Each row is a point on a landscape with many peaks, with its height.
A climber steps from a point to the highest of its 2 nearest points, and stops where none of them is higher. Distance is the straight distance between rows; heights are no part of it.
lekev (h 6.92): [137 114  97 137 201 127 101  70 163  77  87 132 153 124  98 137  96  52
  90 131  96 166 142]
sev (h 4.29): [113 154  86 159 106 140  75  83 172  94 130 142 160 132 123 150 145  99
  93 149 129 125 146]
Dazum (h 3.11): [123 127 165 109 131 194 172 115 123 151 140  96 102 101 119 121 121 101
 109 170 126 114 108]
Dif (h 1.87): [120 122  84  82 126 125 113 147 207 113  90 124 110 121 136 128  85 101
 121  50 107  97 164]
rufe (h 4.16): [133 128 119 123 105 137  89 130 103 141 137 138 115 127 147 139 172 118
 169 120 161 113 128]
budak (h 5.71): [105  88  77  68 166 116  53  78 170 110 105 128 132  91 135 135  80  91
 164 143 133 106 118]
dimug (h 3.45): [132 107  90 107 174 141  72 101 170 112  58 106 146 103 106 131  79  88
 137 178 129 122  99]
tofes (h 5.82): [142 156 104 196 106 146  95 168 151 120 121 116 166 152  98 153 179 147
 104 129 138 136 119]
Belu (h 4.05): [156 129 140 118  85 183 140 179 151 103 104 160  94 158 129 122 105 130
 126  64 119 110 142]
rel (h 6.01): [152 143 124  79 122  88 154 107 150 227  92 110 131 104 122 103 134  82
 175 124 138 112 129]
bidaf (h 4.58): [133 118  91  93  75 122 101  90 123 130 160 148 109  89 167 118 167 140
 186 136 182  98 166]
zem (h 5.50): [154 148 103 112  95  90 161 116 180 229  99 106 151 117 113 102 133 107
 149 123 145 124 138]
Nal (h 4.52): [150 131  81 137  75 156 104 150 142 155 127  98 126 115 144 108 153 149
 158 125 175 122 149]
vapiz (h 5.65): [120 127 107 127  93 164 113  97 123  96 143 128 120 106 147 148 121 139
 122 197 175  94 127]
vuz (h 3.02): [135 105 145  88 128 104  23 112 159  84  96 131 117 112 165 125  99 115
 177 110 156  86 167]
Viv (h 5.33): [162 128 167 146 164 153 129 132 152 151  79  97 137 123  88 114 108  71
  91 115 100 174 128]
nipi (h 2.27): [118 151 131  89 139 105 128 126 188 195  83  81 152  96 106 140 128  60
 121 121 125  97 121]
gime (h 4.67): [ 92 145 103 155  90  83  86 138 106  69 185 175 153 140 122 163 139 197
 122 136 160 112 118]
gub (h 6.06): [145 133 176 137 145 112 170 126  89 163 117 151 115 125 131 154 155 126
 145 170 138 115  93]
Ladem (h 2.10): [106 129  98  66 141 128 134 148 196 129  91  92 123 107 128 112  75  79
 120  65  86 120 145]
ganan (h 3.53): [104 129 191 123 150  80  57 135  95  58 167 200 129 149 152 147 108 159
 145  97 126 125 108]
mub (h 3.66): [139  89 102 102 170 142  56 112 173  78  63 117 131 119 122 118  53 114
 132 148 121 120 126]
buk (h 1.43): [159 135  88 195 113 161 147 105 152 123 115 118 148 132 112 115 119 127
  87 161 139 186 143]
falod (h 3.44): [140 123  74 183 116  82 107 132 128 123 134 128 152 162 168 120 144 170
 118 115 132 172 162]
Bubu (h 4.12): [ 81 161 135  96 104 185 162 130 104 123 206  99 112 136 128 107 159  94
 131 109  86 116 127]
dumav (h 4.84): [114 132 104 139  84  74 107 120  92  67 158 163 145 123 158 153 143 191
 146 161 177  89 134]
Sol (h 1.47): [126 145 200  86 119 127 175 185 152 138  85  88 127 117 130 131  92 111
 106  94 102  91 139]
Givaz (h 3.78): [135 144 124 166 112 123  70 133  80  79 138 170 146 166 109 141 150 149
 144 158 156 121  87]
Mulap (h 2.29): [136 145 147 144  81 133 214 157 116 172 188 101 136 146  87  94 140 158
 111 115 108 144 122]
Lir (h 3.16): [ 84 146 135 121 140 121  89 152  91 123 188 178 134 137 120 167 174 145
 139  85 128 119 100]
vafeb (h 3.74): [151 139  78 167 108 123  63  56 152 107 136 163 149 175 133  88 128 105
 133 149 136 164 138]
Giruk (h 3.28): [113 149 223  87 147 112 218 164 109 138 154 110 128 142 136  92 122 121
 158 109  61  78 130]
Sesu (h 4.48): [158 103 123 130 116 160 113 105 172  72  97 188  91 147 130 131  62 121
 110 106 125 118 153]
mevab (h 6.73): [125 114 141 144 134  52 162 154 111 185 139  71 158 116 163 121 141 167
 116 124 129 153 153]
bunaf (h 1.54): [124 118 136 157 120  86 172 149 108 122 128  83 134 107 149 146 117 188
  97 174 147 127 140]
mab (h 5.07): [127 170 118 118  82 106 162 145 161 203 120  99 152 122 127 122 156 110
 136 108 138 113 133]
laku (h 1.06): [ 85 165 152 119 112 156 123 166 132 135 137 100 138 114 124 174 170  90
 103 107 120  96 113]
Rafos (h 3.95): [122 147 134 128 115 122 142 150 105 171 141 136 122 134 138 143 182 123
 157 110 142 119 109]
levep (h 3.13): [123 160 155 112 111 111 181 189  85 177 168 131 124 130  71 123 179 179
 173 107 135 105  83]
muz (h 4.04): [126 127 112 163  64  92  81 104  88  47 163 148 144 162 133 102 108 183
 128 170 174 124 115]
Vutat (h 4.53): [ 83 165 129 140 105  89  58 125 112  84 201 193 148 134 110 171 151 170
 143 121 162 110  97]
voran (h 0.72): [101 123 118  98 150 142  85 116 159 126 117 119 124 128 149 134 125  69
 106  80  99 129 149]
vodo (h 2.55): [120 145  85 119 126 111 147  98 204 189  98 108 152  89 103 143 119  86
 109 146 134 119 124]
Kem (h 3.32): [ 96 140 106 136 112 117  74 142  94 126 215 187 124 151  93 141 166 179
 155  80 143 144 103]
seza (h 5.79): [127 134 159 161 174 129 169  85 108 101 113 164 142 125 109 161 139  70
  83 151 103 170 118]
fir (h 0.44): [130  88 133  91 138 194 108 124 145 105 122 128  93 127 146  87  64 110
 119  90 102 155 151]
vuba (h 2.47): [112 142 188 105 129 124 166 174  88 150 144 115 120 101 111 162 175 146
 156 140 145  75  87]
lifis (h 4.69): [118 104 181  80 170 103 214 116 135 136 110 142  86 119 171 114 111 119
 141 114  87  80 144]
gib (h 3.57): [133 152  94 155 124  84 112 173  83 123 130 176 142 132 108 159 165 204
 165 135 174 114  95]
Tige (h 5.32): [135 118 128 119 132 161  98  86  97 113 126 143 109 128 149 131 118 109
 143 185 156 116 116]
kiza (h 3.87): [155 116 151 143 116 146 110 177 140  90  91 169 107 159 145 144 105 146
 121  74 122 113 142]
baz (h 4.45): [147 112 173  62 159 129 186 102 136 197 112 106 114 116 129  65  89  91
 156 133  97 128 123]
riden (h 4.75): [162 100 164 119 161 143 120 139 107 133  74 122  92 133 150 123  94 118
 136 138 129 133 131]
Gigo (h 6.78): [143 129 149  74 150  68 147 128 138 195  75 110 121 110 145 119 134  82
 172 100 122 104 138]
rosal (h 3.50): [117 124  88 132 111  79 111 174  77 109 156 158 119 123 103 146 152 237
 170 115 169 124 127]
Ruk (h 2.64): [139 133 211  99 139 104 149 189  84 158 101 113 124 107 128 145 159 133
 164 116 139  88 100]
Tobu (h 4.79): [124 118  75 106  88 116 128  89 139 118 125 133 121  85 176 133 130 155
 158 169 181  95 166]
doli (h 5.91): [ 97 138 136  93 171 107 162  90 168 152 106 115 124  88 125 164 118  58
  94 139 100 104 130]
sifa (h 4.09): [156 107 151 133 138 148  47 123 136  51  81 138 120 153 144 111  61 126
 124 140 132 121 144]
fupu (h 2.71): [122 150 156 125  85 173 162 170 105 157 165  87 110 126  94 125 156 130
 133 131 141 112 101]
Mimos (h 0.24): [127 140 142 173 135 170  55 103 125  65 142 138 154 150 100 144 141  90
  95 136 121 156 125]
bep (h 3.26): [137 124  84  98 167 103  75  85 153 116  54 119 136 116 129 134 103  82
 154 187 147  94 111]
Zon (h 3.70): [139 136 105 131 146 156  12  82 188  98 117 119 158 157 107 110 132  86
 123 136 110 146 145]
pip (h 3.73): [121 122 177 144 138  87  54 109 132  57 133 186 132 167 159 131  99 124
 131  98 113 139 138]
Mov (h 3.41): [129 155 114 144 150 101 166 167  86 171 166 183 124 140  81 133 165 200
 149 105 136 147  84]
gama (h 4.91): [115 145 128 171 130 154  63 161  99 105 178 160 142 157  75 153 170 142
 117  92 124 155  97]
Vuvaf (h 2.90): [124 130 138 105  99 215 144 136 113 146 153  86 102 101 120 110 130 123
 133 157 151 113 109]
Nezu (h 4.30): [121 120 104 114 177  81  69  79 156  92  89 148 132 145 144 149 104  71
 117 122 106 114 147]
motig (h 1.80): [136 109 132 163 126 172 156 115  77 122 192 156  95 150  96 125 152 148
 120 147 122 163 101]
nogi (h 0.90): [ 94 145 132 114 124 151  82 141 141 132 129 113 133 127 144 153 163  78
 113  92 121 110 135]
muv (h 3.89): [107 137 128 128 109 101 175 174  95 133 157 139 119 106 107 162 168 210
 151 135 160  91 108]
rik (h 3.03): [137 142  62 146  97 110  81 105 166 116  95 124 152 136 153 134 144 138
 146 159 164 104 158]
pamem (h 4.71): [163 105 126 153 151 120 127 109 149  65  77 185 111 163 133 137  81 114
  98  98  99 148 158]
Fara (h 6.30): [121  99 112 120 136 112 161 109 148 170 117  61 147  86 169  94  91 159
 107 165 133 163 158]
kop (h 0.17): [129 139 156 179 141 151  67 115  84  48 152 165 162 162  89 140 141 109
 101 141 122 159  98]
mefez (h 4.66): [158 129 167 115 130 155 177 160 175 133  78 106 118 122  99 106  64 101
  86  82  93 146 143]
vip (h 6.24): [165 149  93 169 127 160  98 127 188 175  85  96 156 139  95 110 149 103
 119 137 129 158 128]
redi (h 0.45): [143 107 155 147 138 165  62 120 166  53 123 146 128 151 126 114  87 109
  91  75 101 159 170]
Nake (h 0.35): [122 119 167 152 142 172  57 144 129  75 138 125 138 144 119 142 127 101
  88  85 104 150 140]
zuge (h 6.05): [118 148 130 129 115 152 128 117 133 126 108 117 125 100 133 171 135 107
 115 185 159  89 117]
nakif (h 4.51): [ 84 148 124 117 103 159 165 134 111 134 201 133 116 133 128 135 181 124
 124 106 107 111 114]
nadav (h 0.71): [ 94 147 135  85 109 180 102 147 121 134 151  90 123 126 146 113 139  83
 135  89 118 118 136]
zilap (h 2.89): [ 90 145 145  66 143 163 179 128 162 119 130  86 122 105 130 102  83  71
 105  94  63 137 149]
Sipif (h 2.81): [137 136 190 126 144 116 113 188 111 152  79 108 131 123 135 164 152 118
 139 119 139 100 110]
pibas (h 3.88): [159 111 130 129 165 153  34 102 161  61  69 120 145 159 119  96  79 108
 117 154 111 136 132]
sifat (h 5.24): [149  95 121  85 146 175  88 132 130 159  97 104  99 129 146  72  96 101
 169  96 126 158 135]
gol (h 2.51): [139 158 172 114  88 148 189 155 103 188 170  92 131 145  98  91 145 122
 152 125 119 121 106]
bina (h 5.34): [112 122  92 138 122  91 176  87 134 112 121 122 133 106 187 140 110 158
 103 186 141 122 157]
bikov (h 7.29): [123 121 117 140 116  60 173 172 107 176 153 103 136 125 160 116 162 193
 147  94 136 146 147]
Degek (h 5.21): [137 143 169  58 125 111 188 106 137 209 121 103 136 107 123  83 127  84
 175 136 113  97 132]
sakan (h 3.71): [127 150 145 143 127 131 160 163  94 175 160 145 128 149 105 134 173 129
 137  96 113 150  89]
vid (h 1.64): [100 100 125 144 143  77 143 153  64  95 152  98 121 120 137 149 128 210
 120 164 141 130 131]
dalo (h 2.99): [130 159 129 163 118 104 165 108 159 155  97 133 158 113 111 172 145  99
  86 165 134 118 121]
zir (h 5.18): [116 147 147 167 176 147 108 164  82 106 158 168 146 139  75 160 162 130
 105  94 106 172  89]
Dup (h 4.47): [143 127 112 150  93 105 156 197  92 166 147 116 114 140  92 123 159 209
 158 105 155 142 113]
domi (h 4.60): [154 133 102 177  96 129 107 190 104 144 132 122 132 154  95 139 169 187
 150 118 162 134 103]
zemu (h 2.69): [130  90 172 121 182 156 159  81  90  87 136 160  84 136 158 126  98 111
 109 158  94 139 128]
demiz (h 5.84): [110 116 103 125 108 123 184 121 152 160 143  82 130  94 169 107 117 161
 101 143 133 137 162]
bofos (h 1.90): [103 103 107 157 121 146 175 128  85 106 211 160  93 146  92 123 141 204
 117 127 117 150 116]
sizo (h 2.35): [127  84 175  99 149 135 142 113  96  90 161 181  78 149 180 116 107 149
 148  96 110 115 147]
nisos (h 2.78): [120 149  90 151 116 107 174  95 193 153 105 115 158  94 119 154 123 106
  72 157 130 133 149]
Kima (h 7.75): [141 117 128  94 168  70 135 136 161 162  63 115 110 121 146 136 104  87
 143  89 114 104 148]
tutuz (h 4.46): [166 101 192 127 147 150 150 180  91 124  97 121  89 145 141 122 103 144
 131 112 123 136 115]
Mulu (h 4.68): [153 119  88 110  95 176  88 125 134 161 109 112 118 106 141  98 142 126
 181 145 178 129 137]
Vigof (h 4.26): [111 152  78 127  80 119 163 143 168 176 145  78 148 124 160  98 142 132
 117  85 121 150 168]
lera (h 3.15): [118 138  75 150  82  92  59 103 174  93 134 122 164 138 168 127 140 155
 129 139 163 107 172]
vavi (h 4.03): [100 144 140 152 105  90 185 189 118 140 154 109 144 109  96 166 148 207
 101 122 141 113 109]
kadug (h 3.43): [135 133 139 137 128 132   9  94 150  90 125 132 144 158 140 117 130  99
 145 137 137 121 134]
bolo (h 0.11): [119 125 175 149 144 141  77 122  73  52 143 164 134 149 118 156 119 118
 104 152 122 134  98]
Gise (h 1.96): [109 161 179  78 122 113 156 140 151 185 104  88 145 102 125 146 139  76
 120 124 121  85 123]
mukez (h 3.72): [ 89 141 125 110 111 116 187 152  96 139 191 151 111 109 124 141 196 178
 165 118 132  78 108]
lumos (h 4.27): [152 107 144 125 119 121  70  93 163  50 100 173 102 156 148 108  45 130
 130 124 137 118 153]
pil (h 6.15): [142 152 126 181 129 164  82 157 140 132 120 118 154 155  97 145 182 101
 109 105 116 155 121]
suruk (h 3.67): [137 137 123 144 125 107  73 153  63 111 139 180 135 150 116 151 164 166
 183 137 170 114  88]
Likos (h 5.16): [103 143  92 124 158 121 126  71 166 122 104 134 139 104 119 171 126  58
  89 156 117 122 132]
gelok (h 5.70): [169 134 147 155 113 127 168 121 100 157 109 135 118 129 125 139 132 141
 138 194 162 125  98]
som (h 1.70): [148 111  69 107 147 128  91 137 227 102  87 132 120 138 110 120  79 105
 112  59  95 113 156]
Tovo (h 0.54): [118 133 146  77 124 190 121 160 111 128 135  84 103 139 151  81 105  96
 145  81 101 140 140]
Neto (h 4.37): [139 134 114 119  87 105  58  97 118 118 142 159 129 121 158 135 164 124
 187 139 181 103 147]
Lanat (h 3.19): [146  86 155  89 186 141 173  95 147 140  85 118  92 101 125 108  53 104
 115 158 101 138 121]
fonod (h 3.86): [157 104 150  56 147 131 198 128 147 160  94 114  89 121 139  57  57 122
 167 103  96 122 138]
vituz (h 4.89): [138 105 110  94 119 188  52 107 128 147 130 117 115 120 144  89 115 103
 173 124 157 143 132]
Vum (h 2.13): [127 135 136 161 114 143 218 143  98 161 200 140 122 150  75  96 160 166
 117 103  93 172 102]
seti (h 3.40): [124 100 100 124  87 119 126 153  70 122 188 146  93 135 102 118 162 220
 180 104 162 126 130]
Num (h 3.94): [124 130 214  65 146 103 214 136 132 159 119 106 123 122 145  93 107 110
 154 115  84  74 143]
Puf (h 3.30): [152 106  92 147  78 150 111 151  82 140 173 128  96 155 123 102 151 183
 167 109 165 150 131]
turid (h 6.57): [127 115 113  64 130 136 105  91 127 136  97 128 106  64 155 138 140 103
 182 169 170  81 139]
bisif (h 7.70): [132  97  82 112 202 133 112  98 189 118  92 107 144  92  87 127  80  60
  98 114  90 167 121]
Zitun (h 2.70): [ 97 155 217  93 132 137 209 147 111 155 169  96 132 115 117 113 148 109
 141 138  91  60 110]
deleb (h 4.96): [168 115 171 149 158 142 158 148 164 110  64 121 121 129 103 129  81 100
  82  99 100 155 144]
nat (h 6.89): [150 120 153 114 100 117 225  91 156 200 148 113 147 106 120  88 109 151
 116 172 130  99 139]
bele (h 6.77): [110 128 149  99 169  91 140 121 151 145  82 123 115 112 149 162 122  74
 109 111 105 101 138]
segev (h 5.77): [152 138 158 174 162 150  85 163 108 118 102 132 143 160 107 143 157 107
 115 112 111 159 108]
beri (h 3.46): [ 93 139  91 147  90 104 120 120 139 115 174 149 145 130 162 165 162 157
 111 111 138 119 150]
kidu (h 2.96): [133  97 167 110 185 159 173  88 129 106 104 131  95 110 137 127  78  95
  92 158  96 142 129]
rila (h 6.28): [125  99 102  66 159 140 131 119 161 189  92  96 125 105 113  78  79  77
 170 107 102 161 109]
gudis (h 0.04): [100 138 147 150 110 149 104 109  78  55 176 167 130 132 102 172 131 140
  98 174 140 114  88]
Mive (h 4.90): [ 82 143 100 122  79 143 183 147 126 123 204  98 117 124 140 118 157 166
 112 103 111 117 149]
guzu (h 1.44): [134 132 152 159  99 118 197 141 134 144 140  98 137 106 120 148 127 173
  84 165 142 117 129]
Kom (h 7.10): [ 98 126 119  82 131 132  79  83 134 107 117 136 122  90 161 159 122  93
 147 167 161  79 138]
zomud (h 3.51): [157  82 128  70 155 144 192 117 167 142  87 133  78 107 130  89  45 129
 145 121 107 120 130]
Sim (h 4.44): [130  91 104 119  91 150 148 140 103 108 169  78  94  96 151 111 123 199
 140 158 169 114 155]
levo (h 3.20): [119 111 106 167 122 113 131 157 107 125 153  74 134 130 147 125 130 174
  92 121 131 169 154]
dopof (h 1.21): [ 95 157 147 151 119 143 137 149 120 119 141 134 142 113 107 190 171 115
  91 137 130 110 102]
Lusun (h 3.31): [114 150 187 102 145 124 183 176  71 169 176 132 118 141  87 105 169 149
 175 104 104 111  79]
murer (h 3.60): [143 122 102 142 146 197 121  93 167 146  96 112 142 104  84 115 102  82
 107 167 127 180 111]
vunun (h 6.65): [159 148 118 162 155 160  71 134 172 146  82  94 155 157  99 125 166  84
 117 120 110 157 133]
tepir (h 6.16): [124  93  86  56 145 130  70  92 147 141  90 121 116  69 144 122 116  92
 194 142 154 104 132]
Ver (h 3.69): [109 161  93 178 108 114 143 135 155 147 142 150 163 137 130 158 181 120
  96  95 116 151 137]
keto (h 5.64): [165 129  84 144 175 107 107  73 139 127  62 138 140 148 109 107 105  65
 128 174 120 151 106]
sosu (h 3.68): [132 116 168 127 136 130  95 201 105  93 111 153 117 147 147 154 128 157
 135  66 123 110 128]
Teni (h 3.93): [134 140 111 163  79  92  72  93  97  71 150 182 151 176 138 103 133 149
 146 166 166 124 102]
Lal (h 3.36): [ 98 129 167 130 164 116  68 157  89  90 162 180 136 145 131 162 138 145
 122  82 112 130 110]
todap (h 5.97): [ 87 122 169  92 153 146 147 108 116 108 141 128 104  95 157 170 146  99
 116 161 118  76 125]
Rolu (h 4.33): [126 116 133 159 112  94 167 193  96 160 158  85 131 140  90 116 137 211
 115 100 129 161 126]
Pakug (h 6.99): [130  96  87  99 182 129 126 100 180 169  90 105 138  97  90 111  80  70
 129 128  99 166  96]
Pap (h 5.05): [151 111 134 116 158 151 114  96 110 139  84 130 106 127 143 120 104  98
 145 178 143 133 114]
lovat (h 2.50): [138  83 186 120 177 138 165 118  76  96 140 174  77 150 169 123 112 149
 140 129 100 126 122]
nuku (h 0.36): [126 111 145  78 137 191 169 136 131 118 134 112  89 138 150  69  77 109
 129  82  79 150 150]
Noto (h 3.99): [120 151  88 156 115 139 114 108 163 145 122 132 147 132 128 150 159  88
 102 123 125 140 140]
Zefam (h 6.76): [149 123 189 111 158 112 175 108 122 184  99 126 118 116 130 131 123  96
 125 157 119 116 112]
Zazi (h 4.64): [119 168 111 144  83  98 189 144 160 192 150 115 158 139 129 120 157 122
 111  84 110 151 145]
nazok (h 6.25): [138 109 114 147 143  75 146 125 115 169 121  72 143 118 178 103 121 157
 122 147 138 173 160]
ser (h 5.03): [140 117  87 127  90 113 165 126 115 162 158 124 109 124 171  99 159 161
 159 112 150 140 157]
Fone (h 1.32): [107 152 149 152  99 150 183 150 129 133 160 112 135 104 100 170 157 143
  82 145 133 110 107]
Peg (h 3.17): [117 162 146 151 180  91 109 155 100 131 111 184 161 139 133 173 167 118
 132 111 116 136  94]
bebep (h 1.25): [104 126  74 157 101 127  93  92 160  74 136 108 163 115 164 124  98 148
  75 158 137 145 169]
Negu (h 3.39): [124 124 139 119 141 205 145 106 143 143 123 101 125  96 103 116 110  77
  94 145 113 164 117]
muf (h 5.23): [173 109 123 143 194  91 121  99 142 119  47 135 119 152 122 120  84  79
 116 134 102 157 130]
vekoz (h 3.65): [127 142 191  96 145 118 191 169  73 167 165 124 109 159 131  79 154 128
 191  91  84 126 106]
kob (h 7.84): [ 92 107 121 120 149  56 155 168  71 150 169  89 129 109 145 128 166 206
 147 110 129 138 139]
loke (h 3.00): [136 136 173 150 177  95 106 183 114 124  71 150 144 146 144 173 146 124
 127 106 113 121 110]
pul (h 3.18): [134 160 110 182 125  97 138 122 130 128  97 160 161 145 127 166 163 120
 110 163 133 132 109]
bago (h 3.35): [125 163 112 166 152  82 125 121  99 131 121 201 162 155 136 161 170 131
 136 140 130 142  92]
laron (h 5.37): [100 128 119 120  97 126 197 150 133 148 178  56 128 111 149 102 131 166
  98 116 119 130 157]
Nuno (h 1.59): [150 130 102 190 115 167 105 101 115 105 163 160 146 160 103 124 151 110
 102 123 128 196 130]
rada (h 4.59): [138 112 102 118  90 127 150 132 118 116 134  98 113  82 164 132 134 184
 146 170 180  99 160]
Dibi (h 1.69): [110 158 216  88 130 112 170 175 129 156 109  92 145 118 124 149 129  94
 111 103  97  86 123]
Gid (h 4.08): [142 123 199 103 144 143 171 170  84 153 137 111 102 144 129  97 130 124
 151 100 100 130 113]
dimad (h 3.54): [ 92 158 155  83 131 185 177 123 129 138 170  86 119 125 131  96 127  70
 122 111  67 128 131]
Piz (h 1.34): [134 135  67 176 111 142 116 100 168  86 100 111 171 125 131 118 108 135
  80 175 141 152 153]
Diz (h 3.42): [111 135  89 157 119 111 117 146  95 123 190 184 131 154 108 143 155 190
 134  98 140 154 112]
Tek (h 1.29): [145 139 201  89 107 114 204 189 136 141  96 124 114 133 139 119 103 139
 140  81 105  84 138]
Neru (h 3.56): [136 126 149 118 129 124  76 171  58 122 145 151 110 127 107 152 172 165
 192 113 166 111  98]
volem (h 1.68): [128 120 135 165 131 173 107  97  86  97 190 167 123 153 103 134 146 109
 107 117 115 182 114]
Bafu (h 3.29): [ 96 134  87 156  89  75  80 121 144  86 162 131 162 133 174 152 142 172
 114 119 156 117 169]
zubi (h 1.52): [169 138 119 199 130 173 115 114 117 115 121 137 144 153  93 122 146 103
 102 150 134 185 115]
Fel (h 1.99): [105 114 112 157 130 119 205 151  96 135 195 139 109 140  92 110 146 210
 117 105 107 157 121]
zedo (h 3.06): [143 149  72 131 126 102  77  88 153 117  65 137 150 137 135 133 139 101
 148 182 156  94 125]
tonaf (h 3.55): [124 120 164 106 144 121  78 183  81 120 129 139 116 135 148 148 160 141
 167  78 139 109 120]
pazu (h 3.59): [153 135  67 185 101 115  92  96 143 117 134 154 153 171 145 108 139 136
 124 133 139 165 153]
Luku (h 5.45): [125 135 173 153 162 145 108 190  85 117 131 134 132 140  98 154 151 133
 113  90 106 147  93]
razum (h 3.97): [124 108 142 121 152  90  73 103 130  86 103 168 119 156 170 143 103 106
 129 102 114 119 154]
Vuvup (h 4.32): [145 141 152 107  98 172 169 182 162 118  91 118 106 143 125 104  81 118
 112  73 100 123 145]
koput (h 3.21): [138 127 164 116 133  99   5 106 159  63  97 131 137 159 155 109 106 120
 162 129 142  98 148]
Neb (h 5.02): [110 127  89 133  96  84 141  95 112  89 143 152 133 115 188 153 136 168
 130 173 164  94 157]
soref (h 3.96): [144 133  71 147 124 162  44  79 182 130 120 131 152 150 116 105 129 100
 130 141 132 157 141]
difol (h 0.57): [131 102 120 111 156 152  70 111 161  99 103 131 118 131 138 117  83  93
 108  93 104 141 156]
Larog (h 4.28): [127  98 107 131  73 168 122 115 100 101 194 120  90 122 137 118 127 185
 139 156 172 116 141]
did (h 5.78): [162 149 144 162 119 155 139 125 164 190 102  99 158 129  78 113 136  77
  96 123 117 166 122]
Bobar (h 4.72): [105 141  97 128 154 118  70  68 168 103 112 143 147 128 129 157 134  60
 105 137 113 121 141]
tuvi (h 6.18): [155 127 132 136 113  99 207  77 168 196 116 129 147 105 117 120  98 133
  96 182 133 129 138]
Rur (h 5.63): [139  99 130  54 147 153 138 134 131 163  94  99  97 111 149  66  81 104
 181 100 115 145 137]
Foran (h 3.34): [127 100  91 165 130  83 110 150  88 134 158  98 135 148 165 113 140 187
 129 109 132 177 154]
zaro (h 6.34): [130 125 138 151 187 118 124  80 125  71  85 157 149 136 115 154 115  55
  85 141 102 158 137]
verab (h 2.41): [ 93 153 184 106 116 135 200 145 116 147 170 112 123 102 113 148 173 130
 132 146 124  59  97]
bomi (h 2.46): [ 86 142 130  56 145 147 151 135 178 150 107  75 136  92 117 110  83  64
 116 103  80 124 126]
rud (h 1.81): [101 111 104 156 108 115 146 112  91  75 204 167 121 141 125 146 129 199
 102 143 130 141 131]
zovu (h 7.86): [154 131 184 106 113 133 194  96 137 208 129 119 145 111 104 111 123 111
 118 174 135  93 114]
Ves (h 5.47): [159 121 121 156 106 108 178 130 104 157 131 137 115 131 143 128 143 175
 146 165 161 132 120]
Kugod (h 3.09): [124 121  94 172  92 149 133 139 129 112 164 108 132 133 130 130 131 165
  88 123 135 162 149]
lidi (h 6.36): [152 114  71 135 123 146 154  67 151 158 103 139 119 114 134  99  89 126
 137 195 149 157 120]
Kizo (h 3.76): [140 117  75 143 143 197  72  77 171 122 114 125 150 123  93 105 106  84
 111 148 121 181 124]
ris (h 4.17): [138 109 108 151  75 131  99 123  83  77 170 136 107 145 123 126 119 194
 144 166 178 123 127]
pagu (h 5.27): [163 124  86 153 104 102 144 112 109 159 121 157 113 143 159 118 154 150
 171 144 163 144 135]
rogar (h 4.74): [134 138 112 170 115 149  65 183  97 132 155 139 132 163  80 144 176 166
 147  97 145 138  93]
soz (h 5.72): [144 131 118 154 119  81 196  90 148 151 106 125 141 108 150 135 108 148
  96 193 139 130 144]
zeri (h 4.31): [117 146  73 126  70 155 131 154 158 160 147  88 134 118 144 104 147 136
 132  96 149 132 159]
livu (h 1.73): [ 93  95 115 144 134  98 156 124  66  66 186 141 109 132 123 139 118 228
 118 164 132 120 127]
Bamet (h 5.31): [ 92 112 194  93 176 125 192 117 120 115 132 143  98 111 166 142 137 113
 116 131  89  81 129]
Sefu (h 4.92): [178 107 103 138 169  91 124 108 149  82  49 169 108 160 136 130  63 110
 115 126 112 126 140]
zigus (h 4.18): [126 135 129 184 112 100 164 190 117 136 146 105 147 124  81 153 135 200
  86 120 129 155 116]
bon (h 6.02): [157 115  63 125 157 126 116  66 146 155  74 137 126 122 113 105  90  90
 156 192 141 152  99]
vopad (h 6.74): [149 109  74 142 126 111 155  98 161 162  92 103 139 108 158  96  84 155
 120 170 143 170 152]
meb (h 3.52): [128 147 112 173 133 122 145 155  95 139 161 171 139 147  97 152 164 165
 123 120 134 157  90]
vezi (h 6.54): [ 94 136 141 105 133 141 108  92 123  98 122 137 123 102 151 182 131  93
 111 176 141  80 124]

Call two points neighbours if one is among the 2 nearest of the other. Go from one point of each pair to the other, from neighbour to neighbour, staying as high as possible. Name the lowest point that can't be avoided.
Kima, kob => Lir
pil, vopad => mukez
kob, vopad => nazok

Two climbers start at each pair of points below. Name the first point that both come to, or write none.
redi, Nuno => bofos
Lusun, verab => vezi
Tovo, fir => nogi

For each start below, name the point where the climber stops.
buk => soref
Lal => Kima
zedo => vopad
Sol => bago
muv => pil
Bafu => Kima
rosal => Tobu
bolo => soref
nuku => soref
